Points, in no order, along strands that fork and pass close to each other.
In the rows, 128 means zero.
Points whose rows are less than 204 apart are linked; no others are. Some points are linked to none.
saziz: [170 112 145 146 126 130 175 126 166 106 137 149  99 118 103 167 198 163
  89 123  94 144 111 129  97 113 126 180 136 129  81 123  78 113 119 155
 100 141 103 115 148 161 136  61 171  83  76 138 122 131 131  60 150 141
 120]
lero: [139 168 114 122 162 133 166  87 175 128 124 112 132 200 129 123 162  96
 154  92 112 162  99 104 101 134  94 150 109 192 108 163 134 160 135 159
 120 120 162 158 153 116 101 106 139  97 172  94 109  61 105 179 125 113
  90]
Ditem: [159 130 116 153 139 100 145 129 173  88 183 130 131 158 114 166 140 119
  74  81 167 163 129 134  94 160  89 162 132 147 123 152 149 167 104 145
 107  81 135 121 188 137 125 133 111 118 127 163 170 128 122 132 126 137
  86]
Vatol: [134 169 172 124 105 125 111 124  82 106 135 141  57  91  89 121 120 170
 154 146  67 124 181  96  85 106 164  99  83  77  94 145 173  98  51 142
 120 132 144 123 139 122 159 132 154 103 123 140 157 149 167 135 117 132
 174]
sasiz: [154 127 163 124  96 113 123 160 108 131  93 134 105  41 111  75 103 163
 102 130  44 119 100 154 107 124 142  81 118  89  99 126  91 112 116 115
 153 138 120  80 135 105 185 128 155 132 121 141 156 157 136 121 114  69
 186]
Tinaz: [ 77 148  97 116 127 150 170  56 138 162 138 117 162 175 138 174 121 101
 127 141 111 121 130  87  62 130  80  61 141 149 101 177 134 140 139 135
 104 150 151 152 155 108  90  62  58 139 162 103 114 118 110 187 111 162
 100]
kufi: [137 130 112 115  88 126 161 130 132 107 182 103 144 100 114 187  96 110
 105 100 136 111 159 152 137 158  41 142 175 129 178 172 159 163 165 170
 157 111 162 137 172 135 132 186 124 159 123 163 185 139 115 140  87 159
 117]
sur: [183 148 136 109  88  90 131 173  96 102  45 127 196  45 147 123 114 104
 124 138 139 113 131 140 181  83 143 130 152 113 184 122 161 114 146 122
  99 151 113 169  74 119 185 140 108 154 151 122 164 121 153 100 153 106
 144]
pebe: [ 91 110 128 164 113 147 105 105 111 167 124 144 163 143 182  81  99 129
 117 165 144 117 129 106 127 125 183  83  82 165 111 126  91 116 107  98
 124 146 112  92  94 116 112  94  76 132 133 103 104 107 125 144 102 139
 149]
Sode: [150 129 137 132 136 173 195 103 171 204 136 112  96 183 121 156 198  92
 160  95 130 123  63 153 131 148 106 141 155 149 117 147  46 101 155 134
 173  85 124 132 137 143  83  88 181 133 125 125  63 140  94 138 147 131
 114]
bomev: [174 122  67 121 134  67  99 173 167 179  97 133 115  60  84 130 140 127
 120 149 121 129 105 170 202  83 113 146 142 109 124  86  66 131 166 142
 179 132  95 110 123 129 204 149 130 125 132 154 154 151 132 130 145  95
 186]
kas: [104  92 126 136 142 176 190  95 120 149 111 123 134 150 119 127 150 101
 150 162 129 162  77  90 136 146 139 134 115 198  73 156  39  66 145 125
 117 114 133  73 100 129  74  66 132 152 102 143  61  88  74 136  93 118
 119]
gatok: [149  91 134  95 113 191 122 130 125 167 131 146 174  82 129  74 160 150
 118 136  91 102  83 154 113 130 130  94 140 136 126 129  69  88 171 118
 125 152  95 120 118 124 135 122 157 117 135 138 108 136 143  74 120  84
 128]
ludo: [173 116 165 113 108 150 108 147  79 101  81 117  88  60  95 107 133 164
 128 132  48 125 141 123  99 129 153  92 121  76  69 117 155 115  68  84
 115 139 110  84 137 112 155 133 154 126 126 142 157 163 171 127 143  94
 156]
tulu: [ 69 132 134 156 100 146 139  51 116 144 144 159 158 128 184  85 126 135
 131 173 123 108 138  62 108 117 196  84 114 104  94 132 139 125  89  96
  92 149 152 114 129 124  88  57  72 140 115 122 108 136  97 134 100 150
 122]
Gile: [ 77 133 144 169 150 115 124 164 109 143 183 151 137 144 135 117  91 201
 115 134 104 130 155 126  83 152 136 106  62 161 101 144  98 105  95 125
 139 120 127 155 119 121 125 142 127 153 149 133 127 128 150 165 132 147
 176]
Fisuz: [ 87 198 118 137 109 121 168  70 148 134 187 136 117 183 145 155  92 125
 129 107 148 113 171 123 119 143 110  92 133 148 166 171 134 148 108 136
 166  99 153 125 193 123 120 113  90 155 116 160 146 114 122 192  86 155
 117]
los: [140  48  86 128 171 105 122 126 159 139 112 144 134  86 104 150 139 151
 102 140 129 209 139 132 128 123 156 166 140 160 105 105  80  87 141  58
  73 161  69  66  91 107 136 136 125 127 140 109 109 117 128 112 139  98
 122]
pimu: [144 152 131 147 102 141 114 107 156 185  87 135  97  90 145 128 142  98
 120 170 147 135  99 107 133  82 142  84 173 127 154 107  65 125 181 155
 182 109 129 117 119  98 137  73  92 110 109  92  98 114 141  97  93 164
 133]
pof: [130 106 125 153 135 114 147 158 190 194 105 142 135 101 147  85 165  99
 126 123 147 174  59 163 135 144 149 130 141 154 140 129  37 118 182 141
 134  89 151 143  97 123 113 172 173 139 169 100  72 111 125 104 131 106
 115]
livop: [145 123 134 149 105 112 124 169 122 153 128 132  44  85  95 141 107 150
 116 137  99 122 124 126 161 123 123 115 134  84 127 119 104 141 117 146
 160  91 123 140 151 133 144 118 142 119  99 183 148 164 151 142 156 164
 192]
naka: [144 115 158 166 123 150 151  58 181 119 120 139  98  95 124 171 168  54
  89 146 145 139 102 109  94 128 125 140 196 123 154  89 118 105 183 127
  81  90 136 158 135 169 110  64 135 162 131 107  68 148 128  72 192 161
  73]
paza: [142 117  66  98 129  94  81 190 107 186 104 132 151  75 105 137 138 135
 162 166 127 124  88 145 189  93 111 121 167 104 155 126 106 129 179 158
 158 154 128 154  96 129 151 169 121 116 141 116 161 132 138 107 116 123
 157]
fesi: [ 59 157 165 107 127 138  63 160 103 157 151  53 167 124  63 110 102 136
 173 172 122  79 150 131 160  91 125 147  87  70 186 122 178 117 134 148
 171 150 144 172 130  92 165 179 143 107 104 111 175 142  82  77 133  96
 125]
gika: [174 117 112 110 131 168 165 128 129 124 156 120 113 133 148 167 155 122
 144 106 102 113  76 140 127 135  79 149 189 149 142 167 134 131 187 149
  97 156 120 155 143 140  88  89 162 137 143 137 122 144 115  77 149 168
 105]
Guza: [132  92 143 126 126 176 202 107 165 197 134 128  87  98  88 133 182  99
 139 158 126 159  81 124 127 142 137 158 128 177 107 118   4  61 150 137
 143  91 106  94 108 136 106  88 157 132  89 146  69 114 105 115 116 124
 130]
Milid: [126  69  97 114 177 126 158 151 137 112  84 120 166 183 146 131 181 141
 139  91 167 159  93 114 127 151 122 144 126 164  72 123 108 136 114 123
 136 130 135  95 109 135  70 154 167 122 148  87 119 109 115 146 115 112
 122]
foved: [127  97 162 144 147 157 181 115  81  67 131 130 135 173 138 116 146 153
 155  81  76 134 108 101 112 178 148 172 116 126  79 114 111 126 100  85
  79 134 115 105 149 153  78  84 159 148 101 183 131 113 116 134 101  95
 118]
dagem: [165 149 173 162 133 110 116 115 116  85 184 161  32 157 145 121 101 129
 116 112  92 123 178 130 156 166 173 147 110 122 138 120 164 139 107 132
  99 115 116 128 172 163 160 104 159 110 101 181 146 126 152 153 122 138
 151]
pob: [117 144 114 136 154 160 180  67 168 194 169 132 152 170 133 160 164  97
 143 110 112 158  94 107  64 154  89  90 107 193 102 185 128 119 133 144
 140 125 143 169 156 121  99  94 140 140 178 105 119 103 118 186 132 154
 119]
Luzuf: [123  95 112 107 167 134 148 158 158 111 113 135 177 162 145 166 145 149
 134  76 137 126  97 151 117 156  84 108 142 118 102 131 129 129 134 153
 176 118 157 138 135 150  97 172 182 136 153 127 126 153 118 157 130 128
 135]
doso: [114 161 161  98 152 109  93 150 125  91 137  84 121 149  59 154 131 111
 130 121 139 145 165 126 119 102 120 171  78 121 142 145 174 129  76 159
 131 117 129 130 124 120 165 167 130  52 110 114 153 125  95  92 150 106
 115]
Tiza: [ 43 167 147 100 127 115  98 169  91 138 148  71 136 132  85 143  89 161
 181 134  91  64 156 138 173 112 109 116 128  66 171 140 131 127 143 182
 170 134 176 192 139 116 136 195 147 130 119 145 158 171  94 115 106  96
 139]
lesud: [162 163 155 169 100 134 145  95 148  97 128 157  28  90 112 150 159 150
 114 107  82 135 119 113  87  90 170 161 163 117 158 109 101  99 148 164
 134 121 109 110 167 149 147  52 170 130  78 138 107 117 141  88 143 143
 142]
litub: [118 101  85 101 140 136  97 157  86 102  98  89 122 160 109 126 161 158
 184 115 162 129 145 126 149 100 133 165 103 139 135 128 163 168  70 126
 125 159  87  84 125 115  96 158 130 108 105 124 148 107 144 115 111 121
 151]
Fiba: [166 130 137 104 143 150 173 149 137 176 119 124  95 131 137 191 147  92
 135  96  93 115  82 168 125 143  87 128 183 128 119 144  58 119 164 145
 136 110 123 116 115 146 107 100 145 113 140 131  77 148 104  90 175 150
 118]
Fana: [101 122 135 104 117  88 108 202  85  77 108 106 119  96 109 140  65 162
 142 108 149 118 199 145 171 147 114 143 131  79 143 112 177 127 105 101
 117 123 142 145  78 103 144 248 144 176 155 142 160 162 154 146 138 102
 148]
buno: [123 164 123 111 147 107 164 107 193  89 164 129 141 188 129 122 139  93
 118  67 155 150 127 128  89 158  85 160 111 161 165 166 176 186 143 159
 113 124 164 160 163 139 133 166 139 111 153 115 148  87 128 160 124 123
  94]
kaven: [152  69 140 161 118 145 142  84 166 140  95 145 164  47 143 129 152  77
  97 150 157 160  85 110 119 120 153 122 170 118 145 122 100 103 189 115
  77 111 122 127 108 144 124  86 123 138 130 117  80 126 115  73 141 153
  90]
Peg: [131 125 119 113 110  98 123 127 127  58 160 135 173 119 160 161  86  83
 101 115 165 116 194 139 190 144 119 169 154 154 161 124 206 175 130 122
  74 122 135 143 122 123 138 177  89 149 143 154 178 135 119 133 122 128
  95]
nem: [152 113 104 154 147 121  86 104 142 116 155 132  67 157  94 167 136 115
 110 128 154 167 164 122 134 112 137 147  87 151 118 105 132 121  85  99
 135 105 107  98 119 140 146 109  96  86 104 144 146 136 134 124 131 175
 160]
vimu: [ 64 192 139 150 135 112 181 111 115 148 191 144 132 177 146 146  96 180
 126 107 109 104 149 118  84 156 121  94 113 155 129 169  93 107 117 147
 154 106 153 179 169 119  99  97 111 175 143 143 114 122 136 191  98 156
 155]
Gok: [168 129 146  92 117 125 100 190 125 120  63 117 152  98 134  65 139 113
 111 119 157 124  89 152 136 117 122 115 112 145 126  99 101 150 128 110
 131 145 101  94  87 105 161 172 125 112 142 100 156  98 142  91 115  79
 146]
pipev: [164 130 141 173 109  94 113 120 162  85 103 148  68  44 111 102 122 144
  70 120  87 167 117 124  72  99 149 166 119 127 132  94 100 117 142 133
 121 122 112  98 126 127 195  99 140 112 110  93 123 125 130  82 151 128
 155]
buv: [115 166 158 133 128 151 178  61 134  90 117 145 134 166 164  99 113  96
 140 116  86 119  94 105  78 136 125 142 140 123 123 130 140 149 132 132
  62 115 153 137 161 118  87  41  82 141 146 143  94  89  93 142 148 107
  51]
tup: [135  56  79 159 146 146 110 123 160 201 156 129 149 109 121  97 165 134
 125 157 171 191 100 143 117 124 172 138 110 175 110 151  83  85 142  90
 124 164  84  82 103 121 116 141 154 112 148  78  96 113 120 126 108 113
 148]
kebo: [ 88 175 172 121 137 100 133 152  90 124 158 100  91 150 110 143  70 136
 140 111  84  66 161 137 144 154  88 103 113  80 157 160 138 131 118 189
 163  98 189 179 159 140 151 167 165 124 111 163 145 165 110 165 119 110
 157]
bagu: [144 166 114  92 125 170 121 136 124 167 164 108 128 138 128 158 163 121
 186 124 107 105 102 147 135 124  81 122 152 119 166 154 149 143 180 186
 169 164 145 187 148 125 105  99 157  84 131 113 137 135 109 119 118 147
  93]
Zaf: [161  69  98 116 133 129 144 143 128  94  56 113 179 162 166 103 172 106
 133 122 168 134  73  95 160 137 113 162 159 155  86 117 132 176 146 108
  68 140 109 109 115 131  93 135 133 139 148  96 120 101 123 111 129 112
  80]
puv: [132  72 152 161 145 143 159 104 178 149  98 121 166 102 143  87 148  56
 121 159 158 177  69 126 138 137 163 124 131 146 131 156  69 135 176 126
  78 100 140 114 104 123  90 130 129 143 142 105  51  87 110 106 113 100
  65]
Gogut: [154 118 132 116 141 119 152 173 143 103 165 131 138 129 110 186  93 126
  94  94 137 137 131 156 115 167  61 125 153 116 128 166 139 153 132 146
 150  83 153 155 159 132 131 166 134 134 141 172 149 160 126 138 158 150
 125]
valon: [123 133 113 138 114 106  62 176 122 146 155  76 126  60  37  90 106 162
 161 194  98 107 159 161 138  71 114 137  85  56 167 116 178 120 126 149
 168 179 139 145 130 111 187 173 147  92 102 138 189 150 116  79 137 112
 164]
Moniz: [132 128 123  81 136 160 116 126  81  54  78  95 133 132 102 115 155 112
 147 112 140 100 148 110 175 155 101 165 115 120 130  92 192 191  92 130
  91 142  87 137 120 120 150 162 113 127 117 129 163 128 144 111 155 114
 100]
Fege: [112  78  88 102 143 152 162  76 156 145 134 131 210 186 176 156 109 104
 138 133 167 128 114 108 160 143 127 104 200 126 108 171 169 142 154  88
  99 148 118 114 170 121  89 121  99 169 139 150 100 122 100 147 127 117
  80]
Dide: [ 98 127 142 117 121 128 142 119  80  88 140 126 136 136 150 135  98 139
 152  92 131  95 154 109 142 159 134 110 130  86 120 163 187 171  77 117
 109 122 150 102 166 127  94 173 126 149 121 174 186 152 143 186  91 127
 154]
zes: [165  90 140 156 142  95 173 167 184 148 124 135  92 129  96 159 195 139
  81 126 119 180 120 141 123 159 118 187  88 159  64 103  46 130 117 105
 119 112 100 113 124 152 154 107 161  82  99 129 132 129 144 105 165 125
 125]
Vit: [120 157 156  93 129 110 112 110 125  98 144 153 148 125 172 116  85 100
 107 132 117  87 162 125 152 143 132 128 118 137 163 126 195 160 144 119
  93 134 141 181 124 135 162 122  99  95 133 116 144 131 127 113 162 150
 105]
kub: [ 85  58 142 155 132 141 104 137  92 154 130 127 141 120 156  77 100 171
 110 135 142 118 142 134 105 143 168 113  74 143 122  97 101 110 103  40
 101 178  88  68  67 138  94 145 117 183 134 113 112 125 143 176 119 100
 146]
robek: [126 107 141 159 150  97  96 193 124 105 164 136  91 145 123 129  84 182
 100 114 117 161 170 165 102 154 124 148  67 144  93 124 131 125  89  92
 143 126 136 105  97 122 114 173 146 142 131 159 135 127 146 169 144 123
 156]
vibu: [116 139 165 104 109  92 103 157  84 116 129 105 130  85 124  99  77 135
 134 152 130  74 205 116 180 143 141 109 102  44 137 141 190 131  92  76
  89 135 135 163 107 105 158 221 122 138 142 133 175 179 159 150 124 106
 147]
losu: [144  60 154 112 131 182 144 135  85 112 110 129 141 103 118  91 156 156
 127 125  84 133 108 125 120 161 146 130 110 141  94 109  63 101 126  93
 101 148  86  64 110 139 107 101 165 134  86 155 121 108 131 106  96  79
 136]
Bes: [135 158 156 139 122 156  97 137  73 120 111 129 118 174 130  59 123 143
 164 108 143  90 100 165  85  97 128 160  59 171 129 110 116 132  53 126
 133 169  97  95  70 140 139 136 118 116 131 118  95  69 162 131  92 132
 154]
vigab: [105 164 154 134 136 129 106 108  78  68 128 116  99 199 127  82  86 120
 166  88 145  90 158 147  99 147 132 185  49 130 138 127 184 154  30 115
 111 147 127 115 102 139 133 164 126 114 118 132 129 101 149 173 112 117
 133]
dudag: [171 117 120 112 117  97  84 173 107 131  48 118 174  88 148  80 106 106
 135 116 179 112 112 167 178  72 126 151 118 110 175 102 139 157 129  96
 121 183  97 108  52 116 163 202  95 150 151  91 122  94 153 124 119  96
 137]
seser: [ 97 151 130 116 142 126  92 137 123 145 142  95 155 147 116 130 106 110
 163 133 163 144 126 116  98 107 114 149  73 142 150 155 181 158 102 151
 141 134 150 154 102  98 134 175  89  78 170  81 119 108 121 136 134 162
 107]
nagu: [159  83 112 168 171  78 112 183 158 110 134 116 100 171 106 162 147 155
  80  96 156 163 161 166 146 141 102 171  93 158  98 111 113 145  95  86
 105 130 110 108 109 148 142 167 153  86 120 123 140 131 151 138 150 121
 141]
vis: [142 139 137 154 100 117 118  89 164 151 130 143  81  86 144 143 127 121
 120 173 156 100 148  88 141  97 151 122 188  88 187  66 129 137 183 116
 167 114 120 165 153 136 151  79  95 141  89 108 121 141 167  94 145 191
 137]
firom: [179 124 141 174 130  76 118 165 163  96 104 145  92 108 120  95 123 111
  81 114 129 159  98 164  88 109 137 186  97 164 163 115  99 139 143 121
  81 129 113 124 112 157 174 124 134  86 128  86 102 111 150  69 162 132
 117]
Fudo: [112  84  69 144 157 102 111 134 164 165  93 143 187 187 193  94 120 104
 147 138 198 130 107 143 147 127 134 118 141 132 117  96 147 139 152 146
 157 155 156 142  74 123  96 207 139 151 189  58  83 112 133 174 104 127
 129]
dutor: [132 197 135  87 146 124 111 119 116 110 148 130  92 133  77 157 164 157
 155 129 104 162 150 128  75  73 135 167  91 144 117 126 148 101  72 174
 149 139 132 116 123 117 141 111 129  62 111 113 125  92 116  95 126 141
 119]
Vive: [136 140 130 107 108 103 126 151  93 134  85 142 154  47 137 121  81 150
 100 142 101 126 149 115 138 104 147  85 169  91 143 133 120 106 138  88
 108 133 133 162 106  97 173 137  96 134 151 103 127 158 168  95 138 130
 129]
Vovo: [ 97 152 117  97  98  90 114 161  79 144 133  99 149  68 112 116  85 175
 117 171 129  96 176 110 145 110 140  90 143  54 151 148 168 125 104 106
 129 151 127 171 125  90 146 171 100 125 118 124 160 181 171 102 118 145
 149]
bod: [120 193 177 105 128 100 123 160 112 134 184  97  94 137  71 155  87 112
 105 137  96 101 144 140 114 124  52 129 107  89 174 171 168 109 130 212
 159  99 170 179 173 127 177 149 164  91  89 156 139 151  74 121 166 130
 122]
temat: [ 93  81  83 128 154 131 150  97 183 170 123 144 196 196 206 101 115 117
 147 163 176 131 106  96 168 141 130 106 151 154 103 147 148 149 167 112
 142 149 141 128 120 131  87 139 122 166 159 105  85 104  90 171 113 129
 116]
Maseg: [107 162 143 130 113 155 168  85  80  74 132 139 135 183 146 111 122 164
 172  61 106 117 116 102  95 149 151 136 114 120 111 152 155 145  76 113
 108 128 129 107 166 127  93  98 128 167 132 184 143 104 123 181  88 115
 130]
tuzo: [189 122 169 124 162  87 108 194 118  66  93 126 156  92  87 142 122 127
  62 129  94 151 150 146 120 138 128 139 122 114  87 106 150 115 119  78
 101 108 112 137 117 128 183 136 125 100 127 126 161 138 154 108 186  76
 120]
rumot: [136 135 141 156 148 108 106 162 161 167 133 152 108 125 156  63 104 118
 112 123 145 146  91 158 109 132 128 138  99 166 178 128  85 127 145 131
 126 118 138 153  89 134 136 151 124 106 162  93  82  97 142  97 143 147
 117]
dok: [123 151 174 107 116 149 167 111 132 142 110 139 169 133 184  81 111 118
 125 123  87  85  99 134 116 139 118  88 153 130 151 148  96 141 162 132
 120 120 154 168 135 124 100  97 113 131 149 105  68 107 120 103 152 116
  72]
nas: [112 118 158 146 119 149 139  41 118 109 181 165 106 123 186 130 109 132
 118 137  94  96 149  68 117 158 155  87 137  92  96 121 173 117  98  96
  75 148 155 128 160 146 109  61 110 131 113 165 154 156 122 135 105 167
 138]
zop: [ 32 158  77 145 137 126 129 124 132 135 144 127 165 206 126 158 117 142
 159 121 157 101 163 139 145 125 119  82  96 148 134 131 125 112 141 194
 219 125 175 155 123 150 113 151 124 152 140  91 134 137 115 203  96 143
 176]
kep: [ 92 124  90  96 131 114 105 155 131 143 111 108 205 148 139 119 118 124
 175 140 189 137 131 131 155 123 106 147 127 104 163 147 173 168 139 134
 150 150 144 177  95  96 117 214 110 136 174  87 117 118 127 140 131 140
  94]
kon: [ 83 124 133 125 152 132 119 111 126  75  90 139 176 202 178  94 104 145
 148  99 151 114 174 148 135 167 165 105  92 137 112  91 156 132  89  88
 180 134 142  98  99 135  99 151 124 165 146 108 120 121 137 191 115 101
 128]
fasi: [135 148 128 157 141 149 142  72 163  77 107 143 128 144 149 139 150  60
  91 132 115 152  93 111  96 131 116 144 178 144 120 104 139 146 169 144
  46 106 166 153 143 143  79  33  94 123 145 114 104 113  93  96 168 136
  54]
mot: [142 138 125 153 133 123  88 106 140 119 211 135  48 160 118 147  87 108
 123 133 154 121 180 146 165 123 128 172 100 144 181 111 165 137 109 130
 136 129 115 130 149 149 165 130 115  96  88 157 139 132 152 125 121 175
 154]
Robur: [158  70 126 146 114 121 131 145 115 144 148 151  92  96 138 184  77 130
  90 137 131 135 149 115 182 165 139 113 191  88 123 123 122 134 141  88
 101 102 105 132 157 124 131 123 133 163 110 193 143 182 154 142 156 163
 151]
Bubo: [ 72 169 173 110 110 121 133 125  88  48 132 107  95 142 121  94  83 122
 158  85 141  84 175 114 105 173  95 171  69  82 154 125 204 164  71 146
 113 115 146 129 133 116 141 221 147 160 128 151 176 135 147 176  99 107
 133]
koz: [135 116 103  90  89 131  83 172 144 174 121 145 156  78 116  58 163 147
 117 137 142 120  63 173 105 129 114  96 113 148 110 107  58 104 180 129
 132 155 111  95 107 107 160 166 162 137 151 130 155 135 135  97  83  46
 158]
Rom: [106 172 110 138 129 131 133 140 121 214 118 122 115 144 121 151 150 119
 151 158 135 119 107 119 159 105 125  80 135 150 140 130  54 112 148 169
 204  90 128 149 128 124 116  92 104 113 125 102 109 131 122 161 120 156
 150]
loz: [150 151  96 110 108 108 128 150 173 175 118 124  56  76  72 164 139 132
 135 153 116 139 134 143 159  78 149 156 152 104 148  83 103 118 129 139
 213  95  91 117 150 124 174 110 128 113 101 146 142 161 152 121 160 131
 176]
fini: [155 164 158 115 136 108  90 130 105  42 120 143 111 106 124 125 104 102
  80 130 106 126 175 127 109 126 162 140 130 127 137  89 202 138 132 119
  71 122 133 147 122 161 174 112 111  92 115 110 146 132 146  98 176 117
  97]
gami: [120  79  97 132 154 102 103 147  94  93 104 110 123 141 141 157 121 155
 145  93 159 147 145 121 180 120 169 121 136 116 127 143 153 148  86 102
 130 129 109  60 132 134  83 146 135 145 109 151 153 119 134 167 106 125
 168]
daf: [102 114  99 137 144 162 142  93 143 135 151 128 171 159 147 169 132 144
 130 119 168 173 125 120 116 119 164 103 163 131 122 171 134 113 123  95
 125 106 118  99 166 119  83  93 102 143 127 160 107 130 109 131 129 126
  94]
sof: [ 80 126  74 158 136 147 131 147 114 142 121 156 166 195 162 116 169 150
 161 126 147 110 100 148 143 124 131  78  97 190  84 101  86  68 146 188
 199 116 158 124 108 165  90 127 161 171 144 102 117 127  97 178  91 136
 177]
tira: [158 177 169 124 114  99  93 158 139 108 137 103 101 101  90 141 123  97
  94 166 121 107 143 138 139  98 105 129 133  89 208 121 200 118 172 186
 155 125 149 186 150 166 193 119 157  83  88 119 141 151 107  79 178 148
 118]
Sem: [119 158 169 158 120 154 121  46 106 106 157 156  74 124 155 173 118 126
 110 114  92 108 165 107  61 125 136  93 195  74 119 117 147 109 129 115
  81 124 171 141 158 160 113  66 114 139 113 137 112 158 125 106 132 159
 106]
tiril: [169 147 125 158 102  87 110 160 172 164 135 132 129  87 123 120 139 116
 112 154 169 119 108 150 139 114 135 127 148  81 204 113 144 141 178 136
 168 105 127 189 132 146 166 114 114 120 125 130 147 154 145  99 174 175
 124]
doz: [ 96 147 114  76 121 184 134 114  89 150 144 105 166 161 135 126 135 167
 179 125 111  76 127 112 122 132  98  91 126 128 132 157 147 148 120 152
 166 168 125 160 145 101 104 122 121 140 141 121 131 125 142 142 112 135
 130]
bul: [141 181 107  98 133 175 138  79 128 114 134 131 100 157 109 172 200 145
 179 135 100 159 142 118 104  73 138 150 141 169  92 134 129  98 103 159
 132 141 138 109 119 111  84  54 128  85 116 116 107  94 107 101 117 148
  94]
Las: [143  85  83  96 103 175 108 106 110 146  90 113 156 139 159  63 163 133
 162 170 176 134  87  85 135 118 131 146 142 134 113 120 175 164 140 112
 107 166  77 116 113  99 100 124 109 135 142  98 119 101 136  99 133 146
  80]
rusa: [138  62 162 140 129  90  93 176  88 163  97 135 139  61 151  78  98 165
  86 134 102 113 131 140 148 142 153  74 105 100 105 100  87 112 142  75
 132 146 107  82  90 116 136 159 147 167 135 133 154 140 147 175 108  85
 182]
gud: [152 117 117 139 112 112 134  93 132 104 177 133 118 103 153 182  84  81
  80 131 158 122 177 107 182 150 128 122 205 116 129 124 173 152 121 115
  94  93 123 122 186 132 140 129  83 156 117 189 175 171 126 136 112 165
 107]
kope: [194  83  92 127 145  72 124 145 175 147  89 155 136  53 105 161 144 144
  79 127  97 178 148 152 172 108 125 171 150 129  98  98  87  99 151  93
 124 165  67  93 115 101 198 129 135 134 129 115 137 148 141 114 148  87
 159]
bosi: [ 91 114 122 152 117 165 160 131  94 127 100 157 171 177 153 108 145 126
 150 140 125 150 114 137 138 148 174  97  94 215  64 119  44  64 149 141
 181 120 141  81  91 149  75 119 153 169 111 119  76  96  94 160  89 104
 161]
maf: [149 153 155 129 120 137 107 110 114  67 157 159 104 105 113 173 112 121
  71 109  90 149 162 144  68 146 154 115 183  88 101 117 176 106 116 109
  71  89 148 128 159 137 132 105  99 122 132 149 134 164 137  92 161 114
  85]
ger: [119 165 133 156 104 145 156  67 147 139 170 130  99 182 120 162 132 112
 131 102 159 151 135 110 134 136 150 119 151 144 161 143 121 103 105 103
 157  55 108 119 191 137  99  63 103 154 105 184 111 142 117 143 138 157
 101]
laza: [ 82 152  64 129 129 101  85 191 118 221 124 132 115 111  99 139 155 141
 156 182 142 121 105 155 155  93 139  89 118 162 114 115  51 111 148 174
 196 129 136 117 100 154 151 158 110 132 122 115 146 133 122 151  95 129
 197]
dofet: [145 115  86 115 114 192 109  60 114 124  99 123 129 158 136 111 176 129
 171 167 128 143 107  74 124  70 146 118 152 148  80 115 150 108 132 140
 112 150 129  85 126 113  75  51 106 116 118 107 104  88 104 101  97 133
  99]
nolo: [120 140 105  62  98 191 130  78 109 121 108 107 166 153 137 100 158 126
 163 144 153  94 129  96 128 137  89 121 129 111 128 136 201 193 114 143
 132 162  96 151 138  95 125 128 100 126 126 124 141 111 131 131 138 154
  81]

Follow the links from the first point to the second, and from the first to the third. Name the last point that the two ways share.
rumot, mot, Las | nagu
Tinaz, kep, Bubo | Las
kep, kas, Maseg | nolo
bosi, losu, Gile | nolo
Milid, Sode, kep | Las

A fork is a point with three links, a tip a point with one. Leave the first point through the second and follow the links. Name the first fork or tip that comes.
bomev, paza | valon
Sem, nas | Vatol
bul, dutor | nagu
Vovo, Vive | Dide
bosi, kas | nolo
vimu, Fisuz | Las
Vatol, ludo | fini
pipev, firom | dok
Maseg, foved | Fana
valon, fesi | bomev

A fork is a point with three links. Follow the links from the first point to the second and name the forks in between, in order.
lero, gatok | Gogut, Las, nolo, Dide
pimu, tuzo | bomev, fini
Peg, fesi | bomev
gatok, Fudo | Dide, nolo, Las
